A landscape with many peaks, sampled at points; each row gives a point and its height.
From any point a climber steps to the highest of the 2 points nearest to it. It stops when none of these is higher. Distance is the straight distance between rows; heights are no part of it.
z_722 h=41.3: [ 14 -16 -19  -4 -23  18  -3  13  13  42 -33   6   2  29 -44  37  49  20
  -4 -51 -27   0 -16  24  15 -20 -18  15 -16 -20 -16  47  32  12  23 -23
  15 -34  49 -18 -16 -37 -39  22 -78 -23  -9  23 -46  33  10 -18   6 -21]
z_484 h=29.0: [ 32   5 -11  49 -13  -7   6  10  15  28  17  28 -36  42 -40 -63  -2  13
   0 -18 -18  67 -26  14  -2 -26  35 -35 -27  27   1 -22 -10  30 -25 -10
  -3 -27  32  16 -17  61  27 -44 -44  46 -11 -48  -3 -18  19 -11  27 -32]
z_40 h=35.9: [ 27  33   1  -4 -18  47 -10  25  19  11  15  31  15  27  20  -8  -4  17
 -26  12   1  17  17  29  17  27  -7 -70  49   8  23 -59  36  27  17  34
  66 -26 -14 -21  13  -1 -32  10 -13  17 -17   5  59 -46 -12 -71 -14  -7]
z_715 h=19.0: [ 17  26 -23  42  -1 -51 -72  -6  12  34  17 -10  -5   9 -12  -8   6 -30
  20  -6  18  14   6 -23   6  24 -16   2 -25 -27  21  18 -14   8  20 -18
 -41  27   7  11  -8   3  45  70 -24  -7 -59 -17  34  12  13 -24   9 -34]
z_229 h=27.1: [  9  14  65  -2   3 -30  -8 -12  13 -13  44 -26 -24 -43  16 -52 -34 -54
  27  29   5   0  20 -12   3  29   5 -31  16  19 -38 -26 -41  -9 -22 -19
 -18  10 -29  48   4  42  -6  13  79   9  12 -30  -4 -28   6  76   8 -19]
z_976 h=38.8: [-43 -14  15   5  18 -34  42 -46   6  -7 -22   7   6  -3  -7 -20  -7 -19
  25 -16  14  20   3   5 -10 -46  29   9 -25  15 -13  19 -40  -9 -20   1
  -6  16  18 -18   1  37  56 -56  12   3  15 -17 -14 -21  17  20 -32  36]
z_218 h=51.5: [ -1 -27 -44 -22  10  41  27  50 -61 -61 -14  17  24  10   3  29 -16  49
  -7  10 -11 -16 -23  -9  14   1  -2  15   3  39  33 -28   1 -23  10  33
  10 -24 -44  11 -13 -21 -38 -50  22 -20  37  14   7  41 -54 -10  20  30]
z_628 h=56.5: [ 52  23 -23  14 -16  47 -20  56 -27 -25   7  22  -8  19 -37  24 -12  22
 -22 -12 -43   3 -36  22  37  50 -13 -34  28  68  15 -48  45  -7  12  17
  34 -59  -1  27 -20   8 -54   4 -43  -6  17 -15  -9  38 -30   8  43  -2]
z_543 h=32.9: [-10  -6  13   0  -9  -4 -22 -16  -7  11  45 -49 -17   5  35  -9  20  15
  -5 -46 -24 -52  21   4   3 -33  31  19 -44 -41  18  55  24  11  -5 -31
 -22  16  14   1  12 -56  30 -13 -28 -46 -11  47   2 -23  65  27  37  26]
z_108 h=5.9: [ 11   2  13 -39 -10  -1 -12  23  -8  -3 -16  -8  20 -33  -4  27   2 -17
  -2  36  16  -9  -8 -25   3  37 -49 -10  22  -7  -6   4 -22  -8  32  -2
   9  -2 -21  18   2 -32 -35  53  48 -24  -6   1  10  20 -53  21 -10 -24]
z_2 h=57.8: [-46  13  -7  36  17 -52 -17 -76  34  -3  -6 -11  -7   0  13  22  -8 -32
  29 -47   6 -20  23 -13  16 -17  26  40 -55 -10   7  47  11 -27  -2 -14
 -25  49  19 -35  21  -4  84  -3 -34 -30 -32  21  -3 -13  48 -10 -39  38]
z_326 h=25.9: [ -6  28   2   0   5   0 -20  -4  -9  -1  58 -27  -2   6  41   5  -3  13
  -6  -8   9 -34  16  -3 -14  -7  28  17  -6 -18  25   3  31 -11 -19 -14
 -24  12  -5  16  14 -25  18   5  19  -5   5  29  21 -27  37   5  34  22]
z_947 h=39.3: [ -7 -11  29 -11   9  37  44  20 -46 -70  24  12 -12 -30  12  -8 -45  -2
  11  -7 -34 -18   4   4  34   0  33 -32  12  70 -13 -18 -15 -30  -7   2
  28 -20 -26  24  -7  13 -33 -64  36 -34  40 -16 -51   2 -14  71  21  35]
z_674 h=36.7: [ -5   0 -23   9  14  -8  12  22 -31   3  -1  19 -10  23 -11 -29 -18  18
   3  47  18  35 -45  19 -62 -27   3  25   6   9  13 -36 -22   7 -53  17
 -33  -9   3  13 -14  62  20 -22  28  90  23 -22  23   5  -4  -8  22  -4]
z_503 h=8.2: [-14 -47   5 -37 -13   4  32   2  -1  -4 -68   4  16 -34 -26  35  17 -13
   9  -6  -5 -20  -2 -20  37  -6 -49  21 -10 -18 -36  52 -33  -7  49 -11
  29  11 -11 -21 -12 -48 -39  19  13 -52   6  16 -62  40 -55  38 -38 -21]
z_585 h=38.2: [-13  -1   7 -16 -18 -30 -10 -58  51  18 -18  -4  45 -15  28  -5  23 -34
  -2 -13  21  -9  44 -22  20  -7 -11 -12 -22 -53  -5  26 -24  35  28  -4
  11  40 -14 -39  25 -38  22  18   0 -54 -45  10  36 -33  -3 -33 -70 -14]
z_107 h=39.2: [ 21 -49  10 -30 -38  56  29  48 -29 -13  -8  19 -12  12 -24  -9  28  38
 -12 -26 -51  -8 -35   2  23 -29  10   5  -9  10 -23  21  -2  28  17 -23
  23 -31  -4  27 -29 -37 -80 -25 -27 -26  26   7 -61  29 -21  47  49 -20]
z_318 h=27.0: [-12 -16   1 -12 -10  21   3   4 -27  20  28  -7  -8  23 -11  15  24  17
 -17 -27 -21 -28 -27  20 -25 -32  22  45  -9 -25 -14  26  38   4 -21 -24
 -30 -14  35   2  -1 -15 -17   3 -42   5  41  44 -45  12  47  20  40  21]
z_634 h=52.0: [-35 -57 -28 -26   8  45  58   0 -28  -9 -10   3  27  27  25  -2  12  59
 -13   3  16  16 -13   8 -46 -59  29  23   0 -20  10 -21  -5  27 -23  27
  18  -6 -18 -17   5 -16 -12 -77   9  14  16  15   8 -14   0 -39  12  33]
z_95 h=34.2: [ 17   8 -26  10   0  45  21  24   2 -40 -12  37   6   8  -7  23 -30  24
  -8 -34 -40  15   5  26  44   3  11 -52   9  73  28 -47  29  -6  26  30
  65 -27 -14 -20   3   9 -14 -69 -29 -21  14 -19  11   0 -28 -43 -19  30]
z_158 h=26.0: [ 32   8 -17  46   8 -36  -4  29 -20   0   9  20 -34  20 -51 -45 -31 -11
  11  15 -16  48 -37  14  -9   2   9  -5 -14  47  -5 -20 -21  -6 -14  -7
 -23 -16  27  32 -35  64  15  -9 -21  39   1 -58 -18  20  -8  16  38 -25]
z_671 h=24.3: [ -5 -16 -25  -7  10 -20 -17  -9  11  20  -5 -20  23   5  13 -13  20   0
 -13  21  32   9   7 -41 -35 -37  -1  19 -31 -57  27   8 -40   8  -1  14
 -33  35 -30  14  -2 -22  33  10  28   1 -30 -12  65  -1 -21 -35  -2 -19]
z_975 h=44.3: [  1   0 -17   1  34  27  31  39 -48 -71   7  25  -1 -15  -5  16 -44  23
   7   8 -15   2 -28  13  17  16  12 -13  17  71  20 -54   1 -50  -8  33
  11 -27 -18  26 -17  24 -22 -56  27  -4  44 -15 -17  33 -32  26  26  43]
z_410 h=34.4: [-31  -8  25  20  15 -59   7 -65  30 -28  -7 -10   5  -7  27 -43 -26 -32
  23 -14  17   9  21 -35   5 -39  41   6 -42  14   5   2 -67   5 -27  -4
 -32  59 -10  -1  10  31  81 -56  34 -24 -22 -27  17 -38  17  22 -37  30]
z_583 h=21.6: [-37 -34  25 -48 -14  30  30 -14 -23  42   6  -9  12  19  10 -15  36  23
 -11   7  10 -15 -26   9 -57 -46  23  52   3 -57 -47  52  27  37 -41 -35
 -22   0  28 -16   6 -28 -37  21 -14  24  52  46 -43 -11  55  33  28  12]
z_778 h=40.9: [  8 -20  16   1 -21 -13 -17 -23  26  14  14 -23   4  -2  17  -8  27  -2
  -1 -78 -26 -37  33 -16  39 -37  26  -1 -63 -33   5  47  -7  27  29 -39
  -4  18   5  -4   4 -68  18 -12 -35 -61 -39  11  -9 -24  29  26   8  -1]
z_614 h=44.1: [-53 -42  -7 -25  17   0  57 -22  -9  -4 -47  11  18   9 -11   6   7  24
  13   5  22  22 -12   2 -39 -40   9  32   5 -11  -8   7 -24   6 -26  13
   3  -4   4 -36   3  14  14 -54  19  16  31  -5 -29  -3  -6 -14 -20  38]
z_706 h=17.4: [-31  28 -18   9  16 -19  -8 -21  26  48 -46   7   8  23 -12  59   8 -12
   3   8  37   9   8  21 -18  27 -34  34  40 -12 -13  24  53 -26 -16  12
   7  -8  44 -49  18  13  14  50 -42  36  -7  35   4  12  30 -65 -44  10]
z_110 h=42.6: [  9   8 -23   5  11  20 -17  34 -21  16  15   1  -4  29  13   2   5  26
 -14  45  31  24 -24   8 -44   8  -7  12  28 -17  32 -38   4  17 -15  33
 -24 -19 -13  18  -6  18  -4  12   5  67  -3  -2  56   9  -5 -37  23  -8]
z_464 h=22.9: [ 26  -4  -5  35   1 -57 -43  -2   8  15  10 -16 -20   3 -14 -37   1 -19
   5   1   5  24   5 -39   7 -12  -2  -8 -45  -3   6  21 -60  15  -3 -11
 -35  25  -8  38 -22  25  54  19  -3  -6 -51 -54  33  11 -17  -1  19 -45]
z_753 h=32.7: [ 16 -45   3 -16 -31  34   8  21 -19  21   4 -11 -14  27 -20 -26  28  28
  -5 -31 -45 -11 -25  -3  -5 -49  17  31 -41 -36 -23  45   0  34   1 -39
 -14 -13  20   6 -16 -45 -25 -10 -46 -16   8  17 -40   4  25  39  50 -18]
z_880 h=16.5: [-30 -55  31 -67 -22  25  46  -9 -15  48 -35 -13  27   8   2  -2  41  15
 -15  43  29  14 -16   9 -57 -34 -15  44  29 -65 -47  48 -16  32 -23 -16
   5   0   4 -25   2 -27 -54  28  24  26  27  43 -31   2  -2   4  -6 -18]
z_369 h=30.1: [-10  11  50  10   3 -42   5 -48  25 -23  34  -5   1 -36  24 -52 -23 -52
  29   2  15   4  38 -21  16  -2  33 -42 -11  24 -25 -18 -58  13 -17 -12
   2  26 -19  19  13  38  36 -22  61 -18  -3 -43   1 -41  10  46 -23  -4]
z_29 h=17.5: [ -3  27 -73  35  34   4 -13  20 -14 -11 -13  15  -7  11   3  53 -37  28
 -11  23   7   1 -23  23  -4  32  -7  17  22  31  57 -55  45 -42  -7  53
  -3 -12   0 -10  -1  37  33 -14 -30  55  14  -1  28  26 -18 -66  -8  38]
z_749 h=30.5: [ 12   3  37 -10   0  -3 -33   3 -37 -39  61 -44 -15 -41  39  -9 -15 -17
   9   3 -21 -58  25 -39   7   7  21  15 -16   2  13   9  -6 -25  -5 -32
 -35  16 -28  47   8 -50  -9   4  44 -44   4  13 -20   0   9  84  59   8]
z_837 h=35.1: [ 18 -13  20  -4  12  10   5  31 -43 -54  44 -17 -14 -34  10 -22 -31   0
   2   3 -24 -37   5 -34  20  -1  23  -9 -13  43   8 -17 -26 -22   8  -4
  -1  -6 -37  55 -17 -14 -19 -37  52 -30  16 -21 -10   9 -26  78  50   4]
z_307 h=12.0: [  0 -31   1 -31 -19  -6 -17  -1   4  26 -41 -23  18 -18  -5  35  41 -11
  -8  -4   1 -27   1 -16  11   8 -43  42 -25 -58 -14  58 -19   1  44 -34
  -6  14   2  -6  -2 -64 -23  42 -12 -47 -12  30 -23  31 -22  16 -15 -32]
z_745 h=31.2: [ 46  -7   4   3   3  21  -9  45 -40 -38  31   0 -16 -13  -5 -25 -20  15
  -4  27 -13   6 -17 -22  -5   5  -1 -26   7  37  17 -46 -31  -1   9  16
 -13 -21 -49  61 -20   8 -29 -16  41  -2   8 -37  22  13 -50  31  52 -34]
z_185 h=19.7: [ -8  -5 -47   3   4 -28 -34  -4  21  48 -28   4  23  24  -1   0  27  12
  -7  19  44  19 -13 -19 -32 -22 -17  30 -25 -58  26  16 -22  20   4  -1
 -25  20  12 -17   3  -9  39  24 -25  33 -43   1  58   9 -11 -77 -14 -23]
z_269 h=14.0: [-45 -31  20 -32   3  18  14 -32  -4  -1  10 -33  22   5  53  -7  27  30
  -6  15  44 -33  21 -20 -52 -48  25  41  -6 -69  10  20   0  23 -32  -4
  -7  20 -28 -12  33 -45   6 -13  44  -1  13  47  35 -32  14 -11   7  34]
z_666 h=52.8: [  3  22  17  12  26 -20  22 -13  -9 -61 -27  14   2 -58 -17  25 -55 -63
  28   0 -12 -14  17   2  44  53 -24 -21  29  68 -33  -9 -27 -56  23   3
  21   2  -8  -3  -8  25 -12   5  44 -43  24 -34 -48  27 -32  60 -36  20]
z_515 h=11.6: [ 24  16  37 -15 -27  -7 -29   0  31  31  22 -18   1 -13  28 -29  27 -18
 -17  22  14  -5  30 -14  -8  11 -12 -33  13 -31 -12  -4  -2  39  10 -10
  11   4 -23  10   2 -18 -14  41  35   6 -23  -1  39 -33  -5  -3  -5 -44]
z_786 h=51.8: [ 13  16   5  11   2  -7 -14  -7  15 -23   7   8   2 -12  -3  -3 -17 -32
   8 -19 -13  -3  24  -6  36  13  -1 -45  -3  34   5 -13  -8  -9  32   3
  24   7 -11  -5   2  -3  14 -17  -6 -38 -11 -19   8  -6 -12   1 -18   3]
z_170 h=15.2: [ 15   5  64 -18 -40 -15   4 -26  56  43   0 -15   4 -30  19 -36  31 -39
   5  10  16  -3  46  -5  12  13 -15 -27   5 -44 -48  15 -19  46   1 -37
  11  23   3  -3  13 -15 -16  41  45 -14 -18   4 -16 -47  14  34 -41 -52]
z_459 h=51.4: [ 39  13 -19  22 -15  13 -44  31 -16  43  30   7  -4  38 -21 -20  17  31
 -15  16  -2  28 -14   0 -18  13  -8 -15   3 -17  32 -24  10  35   1   0
  -8 -16   4  24 -10  15   2  32 -31  43 -30 -14  47  -2  12 -35  40 -40]
z_885 h=16.4: [ 21 -17  21  -9 -25   5 -35  14   7  46 -10 -20  -4  -5 -23  17  41 -10
   5   7 -11 -23 -13  -9   7  19 -44  29   5 -51 -22  52  13  13  22 -39
 -33   0  26   3  -7 -41 -31  83 -11 -15 -13  35 -38  23   6  31  15 -51]
z_566 h=21.7: [  7  -3  24 -26 -23  49 -17  36  -8  25   1 -11 -11  -5   0  35  34   5
 -12  19 -10 -32 -12   4  -6  37 -48  24  37 -42 -25  36  55   2   1 -36
 -14 -11  10  15 -13 -40 -75  81  -1   4  28  50 -60  18   8  41  27 -32]
z_351 h=12.3: [-32  47   3  20  28 -29 -26 -45  37  13  -7  -6   4  -2   1  44 -11 -43
  18  -1  25  -6  34  15  21  56 -16   4  34  -1  -6  11  48 -41   8   0
   6  12  18 -47  36  11  14  60 -17  -3 -14  20  14  -5  32 -41 -55  27]
z_943 h=53.3: [  0  42 -12  31   8   4 -28  -5   4  22  15  -2 -31  23 -23  33   7  -3
  -2 -27 -20  -5  -9  36   7  33   8   6  11  17  -9  22  71 -27  -5  -4
  -7 -26  46 -16   0  23   6  33 -79   9  -4  15 -17  16  42 -25  13   3]
z_961 h=28.6: [ -4  36  -1   4  11  39   1   5  18 -17  30  19  10  -2  45   5 -26  16
 -16  17  18  -1  26  24  -1  28  11 -51  27  11  40 -70  23   4   0  36
  32  -8 -44 -13  18   9   0 -26  27  24  -6   0  60 -56   6 -47 -12  20]
z_912 h=62.3: [ 42  18 -14  42  -5  -1 -67  42 -37  16  70   0 -32  20  -9 -38  -6  24
 -17  17 -21  25 -31  -7 -28  16  16 -14   0  -1  29 -34  16  25 -24   3
 -44 -14   4  49 -29  38  12  22 -21  55  -7 -39  32 -11  35  10  76 -34]
z_732 h=43.1: [ -4  39 -12  13  17  35  -8   7 -21 -14  26  -7 -18  14  -5  53   3  27
 -15 -41 -31 -27  -1  36  10  17  11  10  26  24  -7   7 101 -37 -25  -2
   5 -31  26 -20  15   2 -12   6 -64  -8  22  40 -42  12  32  -8  27  42]
z_681 h=24.0: [ 30  22  32  22  -8 -41 -11  13   6 -10  19   2 -26 -32 -41 -39 -39 -52
  31  30 -17  11  -2   6  18  49 -16 -27  20  37 -38  -4 -23 -28   0 -17
 -18 -11  13  33 -21  40  -9  40  38  16   7 -44 -34  14  -3  67  14 -30]
z_845 h=10.4: [-43 -37   8 -34  11  -8  17 -46   4 -10 -13 -41  43  -8  52 -10  26  12
   4 -17  23 -34  32 -28 -23 -72  28  41 -47 -63  -2  37 -41  22 -16   3
  -8  39 -26 -12  28 -53  35 -40  26 -45 -16  33  19 -35  11  11 -18  32]
z_28 h=23.4: [-46   0 -14 -19   9 -17  19 -34  38  51 -64   6  39  13  -9  26  28 -11
   4  19  45  19  12  -1 -29   0 -26  10  40 -40 -11   9  -8   4  -2  11
  26  13  17 -59  22  -2   6  34   4  26 -11  29  12  -8  -3 -72 -70   1]
z_670 h=46.4: [ 42 -16   9  -6 -30  45  17  37  -4 -11   4  29 -18   2 -37 -10   7  18
  -9 -26 -33  13 -25  25  39  17   4 -38  12  49 -16 -10   5  16  25  -2
  42 -36   6  21 -23  -2 -62  -1 -24 -22  16 -16 -50  18 -31  26  10 -24]
z_493 h=8.8: [ -6  -1  -6 -10   0 -32   1   8   3  14 -61   7   9 -14 -43  27  -9 -19
  13  31  29   6 -20 -15  -1  49 -54  20  41   4 -26   8 -17 -27  23  11
   4 -14  14 -10  -8  18 -19  65  24   8   6   0 -17  43 -46  -1 -35 -19]
z_703 h=27.8: [ 62  13 -17  30  11 -11 -29  56 -32 -14  25  13 -23 -15 -42 -23 -31 -13
  13  30 -10  24 -28 -14  12  40 -17 -26   3  42  24 -35 -26 -10  12  10
 -16 -20  -5  61 -38  44 -14  28  12  19 -12 -65  17  32 -41  24  50 -30]
z_969 h=21.3: [ 36   5  43   4 -15 -25   8  -2  29  21 -22  23 -16 -34 -40 -30  -5 -56
  25  18 -10  24  -6  13  24  47 -35 -28  27  22 -64   7 -29   8  15 -33
   7  -9  21   9 -18  25 -42  56  19  13   2 -33 -53  14 -19  54 -16 -58]
z_817 h=29.6: [ 20  -7  16 -27 -42  59 -11  32 -10   2  17  -2  -3  -7  12  20  37  24
 -16 -25 -35 -45   1   9  26  11  -7  -1  22 -16  -8  23  44   9  34 -28
  20  -7  -2   3  -5 -68 -51  29 -17 -35   3  43 -30   8  13  29  30 -18]
z_608 h=51.6: [ -4 -18  -3 -12 -20   8   2 -13  22  33 -29  -2   9  10 -21  14  39   2
   7 -68 -25 -18  14   4  31 -35   5   8 -41 -38 -12  63  19  15  35 -35
  21   1  28 -38   6 -55   2   0 -62 -46 -16  30 -43   3  27 -12 -10  -1]
z_623 h=30.2: [ -5   2  -8 -22 -14 -11  -7 -15  31  25 -48   9  48  -9   3  30  19 -15
 -10   2  26  22  16 -16  12   9 -34 -23   6 -23   7   5 -17  17  28  10
  28   6 -13 -39   5 -26  -1  19   5 -24 -28   8  39  -8 -37 -55 -63 -17]
z_278 h=25.2: [  9  13 -22  42   7  -5  14  -4  19  15   5  25 -29  30  -3 -28 -18  19
  -1  -3   3  58 -13  40 -16 -23  26 -21   1  26  21 -42   7  11 -18  26
   9  -5  19 -21  -4  66  47 -45 -28  76  -2 -23  25 -34  13 -56 -19  13]
z_411 h=21.9: [-15   5  -6  17  -3 -20  32 -32  44  41 -40  33  -6  31 -32 -14  -1  -4
  17  -4  16  60  -6  33 -11 -23  11 -16  12   9 -19  -9   3   6 -22  13
  32 -11  45 -50   9  66  34 -25 -27  50  -7 -27   2 -24  16 -54 -59   0]
z_263 h=35.5: [-35  -6  27 -10   2   1  34 -42  11   0 -27  -4 -18 -19 -18  26   7 -21
  19 -34 -28 -11   7  37  20 -12   3  23   9   3 -65  51  28 -31 -16 -31
  13  -8  50 -30   5   4 -15   1 -18 -28  31  31 -99  14  42  51 -26  29]
z_56 h=7.5: [-23  49 -22  12  22 -32 -25 -28  20 -15   4  -7  19  -9  30  54 -15 -33
  -3 -28  13 -28  31  -7  31  39  -6  -4 -11  -7  28   5  34 -32  21  14
   1  30  -3 -38  25 -26  42   7 -23 -42 -25  26  40 -15  12 -49 -58  37]
z_740 h=18.5: [ 20 -15  38  -4 -21 -45   5 -31  44  21 -25  -4 -17 -22  -7 -60  13 -40
  21   5  -6  17  21 -10  21  10 -14 -29 -16  -1 -57  26 -49  25  14 -47
  11  15  13   6 -14  15  -5  34  22  -6 -21 -33 -39 -12  -9  41 -27 -59]
z_788 h=25.8: [ 15  -7  10   6   8   7 -40  18 -46 -30  80 -30 -20 -10  40 -12  -5  20
 -12   2 -21 -58  10 -32 -21  -9  29  26 -30 -12  47   1   9  -4 -13 -10
 -57   3 -31  49 -14 -36   7  -7  11 -13   2   8  24  -2  25  42  77   8]
z_723 h=18.3: [-38  -2   5 -12  11  -2  -4 -27  14  -6  36 -25  18  11  71 -16  18  33
 -12  25  52 -17  25 -14 -57 -45  33  21  -5 -46  36 -30 -11  30 -48  20
 -18  37 -30   2  24   1  41 -43  48  37  -6  31  66 -60  15 -38  -2  24]
z_289 h=40.3: [-31  13  24   1  20   8  44 -27  -4 -26 -18   9 -19 -17 -21  15 -28 -17
  19 -20 -21  -1   8  36  18   4  19   5  23  57 -46  10  23 -50 -25   1
  22 -19  31 -22   8  41 -10 -27  -9 -14  36  -1 -74  12  22  38 -23  47]
z_391 h=43.7: [  4  20 -37  22  12  -3 -12 -11  22  27 -38  17 -23  31 -50  41  22   0
   2 -48 -24  19  -4  33  23  10  -8  16  -3  15  -9  33  68 -18  15  -4
  22 -30  61 -38   2   5   0  20 -98 -12 -14  17 -38  37  15 -51 -28   0]
z_345 h=5.7: [-17 -56   4 -46 -16  17  70   3  -9  -2 -64  15  10  -2 -40  21  22   6
  12  -3  -9   3 -29   3  -5 -24 -24  31   9  -5 -42  38 -34   5  12  -3
  29 -13  11 -15  -7 -13 -42 -14   5 -20  26  15 -67  41 -40  23 -24  -7]
z_568 h=29.8: [-12  -7   0  15   5 -51 -22 -44  32 -16  20 -21  13  -9  43 -47   2 -10
  -5   2  28  -6  36 -41  -7 -39  26   1 -57 -23  16   6 -67  21 -18  -2
 -33  55 -16  14   9  -8  74 -27  22 -11 -35 -18  64 -23 -10  -5 -15  -1]
z_292 h=45.0: [ 50  29  -8   1  -6  64   0  46   2 -15   8  32   7  13  -5  14 -13  27
 -33  14 -21  17  -8  32  21  61 -28 -66  42  42  17 -57  39   5  32  29
  56 -45 -18   2  -1  -3 -49  18 -16  -2  -3  -5  25  -8 -31 -32   9 -15]
z_890 h=45.9: [  1  15   9   3   5   0  37  16  -9 -33 -38  26 -14 -14 -51  29 -19 -27
  14  -2 -36  -2 -14  29  31  35 -25 -11  34  67 -40   3   1 -51   9  -1
  29 -30  23   1 -18  35 -34   2  -8 -24  33 -16 -69  43 -19  37 -16  10]
z_868 h=2.8: [ 23  19 -19 -35  -9   8 -40  25  -6  -5   1 -15  25 -25  32  22   1  -3
 -13  39  30  -5  14 -40  -9  22 -47 -20  22 -25  41 -25 -27   6  35  31
  -2  13 -53  25  11 -36 -29  48  53 -16 -43 -10  84   8 -70 -29 -11 -35]
z_601 h=63.8: [-21 -26 -50  -5   7  32  32  25 -29 -25 -17  20  24  14  13  39  -6  54
 -18 -12   3 -16 -24  -2  -2 -24  10  22  -8  16  45 -30  13 -10   4  38
   3  -1 -23 -18   5 -11  11 -78  -3  11  13  21  19  23  -6 -36  -3  44]
z_261 h=47.0: [-39   0  22   1   0 -31  11 -74  45   9 -30 -12  31   3  22   8  18 -30
  13 -38  10  10  37 -11  12 -25  22   0 -38 -33  -8  32 -13  11   5 -14
   7  42   9 -47  20 -16  50 -21  -8 -39 -24   5   5 -37  36 -33 -62  23]
z_968 h=35.7: [-24 -17 -44 -18  25  12  -1  23 -28 -13 -27  -3  22   0  15  30  -4  30
  -4  47  46   3 -27 -15 -47   4 -32  23  22 -15  44 -33 -14  -9 -11  44
 -23   3 -34   8   2   1   4  -6  43  48  12   3  49  27 -47 -40   3  12]
z_932 h=13.0: [ -7 -48  20 -51 -21  38  32  31 -31  19 -11   4   4  16  -2  -9  27  31
 -16  47  10  11 -38  -1 -50 -23 -14  20  27 -35 -37  11 -13  21 -18  -1
   2 -16  -9  18 -14 -15 -72  13  26  30  40  21 -25  11 -29  23  13 -35]
z_831 h=21.8: [ 13  33 -57  66  11 -17 -20  10  21   6  -2  21 -26  19   1   4 -35   4
  -4  12   7  35 -22  37   5  25  -6 -18   2  22  54 -64  40  -9 -19  42
   6  -1  19 -16   3  74  60 -13 -35  88 -10 -25  32  -8  17 -72 -16  14]
z_483 h=11.2: [-14   5 -37  14  40 -33   3  15 -20 -20 -55  12  16 -15 -31  51 -28 -24
  20  35  30 -14 -22  -6  -1  45 -40  25  30  27  19 -11 -16 -55  16  30
 -12  -1   0  -4   8  16   4  30  37   3  11 -13  10  65 -50 -10 -16  14]
z_713 h=22.7: [-22  35  -7  -2  11  -5 -23 -25  21 -22  41 -11  22 -10  82  -6  -8   4
  -4  23  43 -20  36  -6 -25   1   7 -20  11 -18  47 -54   4  17 -21  36
  -3  27 -44  -5  32  -3  40 -16  50  30  -7  12  73 -52  11 -45 -16  41]
z_148 h=61.3: [ -5  24   3  26  11 -39  13 -28  20 -28 -30  17  23 -28 -27   3 -45 -52
  21 -11 -11  24  19  -4  48  31 -10 -31   5  56 -11  -1 -33 -25  37  10
  16   8   4 -29   3  32  20  -9   3 -35  -2 -41 -10  11 -15   9 -72  17]
z_887 h=30.3: [ 12 -21  12  29   1 -31  10  -3 -22   1  41 -14 -30  18  -3 -69 -21  12
   1  -6 -14  16 -24 -12 -32 -47  44  22 -51   9 -14  12 -29  23 -41 -17
 -58  11  13  39 -12  37  37 -43 -23  26  26 -28  -5  -9  38  63  67   4]
z_605 h=10.3: [  1 -25  33 -25  -8  23  18  19 -35   4  30 -10  -7  13  21 -41  15  24
 -22  29   9  16  -6 -14 -54 -33  19  11  17 -30 -27 -16 -17  26 -31  -5
 -13  -6 -19  25  -9   2 -44 -16  44  24  29   4   3 -21  10  30  37 -18]
z_658 h=69.4: [-34  20  -1  25  27 -48  -7 -40  12  12  -2 -10 -20   3  -6  14   4 -26
  13 -20   4  -8   7   4  -6  -8  15  46 -24 -12  -7  45  30 -40 -22 -22
 -41  20  41 -22   6  19  53  16 -33   7  -1  26 -26  10  61   7  -5  30]
z_482 h=33.1: [ -3 -26  -9  13  12 -16  31  -3 -20  12   6   2 -21  29  -9 -66  -9  23
  -1  11   7  41 -41  -3 -52 -67  33  21 -39   0   4 -15 -35  19 -47   3
 -45   6  16  17 -15  49  27 -63  -6  53  28 -33   6 -18  13  -2  30   3]
z_689 h=28.2: [ -4  31  -5   8  14  55  38   7   1 -48  24  13 -12   2  22  17 -30  31
 -13 -41 -37  -8  29  47  45   5  36 -40   9  60  15 -42  59 -27  -2  30
  56 -16 -12 -21  21  20   4 -66 -39 -12  17  -1   2 -25  19 -17  -8  58]
z_361 h=29.3: [-23  -9 -16 -41   4  32  26   6   8   5 -13   1  38   6  31   6  23  27
 -19  44  52   4  -2 -10 -40  -3 -18  -2  27 -40  24 -39  -5  26  -3  34
  12   9 -36 -15  19 -24 -21  -7  46  19 -12  23  60 -21 -31 -62 -18   7]
z_388 h=14.1: [-19  27 -55  40  46 -43  -5   0   2 -26 -49  17   7  -7 -11  57 -30  -7
  16  19  29   5 -21   2  -3  27 -26  42  15  21  41 -19  18 -56   3  53
 -32  13  12 -15   5  28  48  -1  -3  44  -4  -4  23  47 -21 -51 -20  29]
z_729 h=42.5: [ 27  41 -13  14   8  21  -1  15   4 -38   4  23   4 -19  -3  25 -38 -10
 -15  -4 -17   2  22  14  52  53 -20 -62  36  56  18 -36  23 -26  43  27
  52 -16 -12  -8  13  10 -21   7  -7 -22  -1 -20  10  -6 -12 -19 -13  13]
z_440 h=33.6: [ -8  10  20 -24  -6  43  13   4   0 -18  22  -9   0  -1   8  29   9  11
 -11 -43 -34 -38  26  33  31   8  26 -12  16  16 -12   8  61 -12  14  -8
  49 -12   2 -16   7 -30 -42 -17 -20 -40  22  46 -40  -1  26  17   6  29]
z_800 h=7.9: [ 53  18  19   1 -41  12 -64  26  15  29  62 -18 -14  -2  16 -34  19   5
 -20   3 -25  -9  20 -27  18  15  -4 -39 -12 -26  17  -3   0  41  31 -15
   1   4 -25  41  -4 -35  -8  37   2 -22 -52 -16  36 -22   6   3  39 -54]
z_918 h=26.8: [ 37 -22  31  18 -17 -36 -34   0 -12  14  44 -29 -45  -1 -11 -66  -4 -14
  -2   4 -22   6  -4 -33  -6 -12  24   0 -56  -4 -14  28 -39  26 -14 -49
 -55  19   9  54 -19   7  29  13  -8   2 -26 -33   1  -9  27  53  58 -43]

For each start below, name the point where the climber stops.
z_515 | z_601
z_671 | z_601
z_788 | z_601
z_932 | z_628
z_918 | z_912
z_351 | z_658
z_503 | z_943
z_703 | z_601
z_108 | z_278

Call two points neighbours if one is among the 2 nearest of the other. Go from one point of each pair to the other, from neighbour to neighbour, staying as high as possible. Name the lowest point that can't be avoided.
z_148 and z_628 | z_729
z_658 and z_601 | z_788
z_601 and z_484 | z_158
z_943 and z_608 | z_722
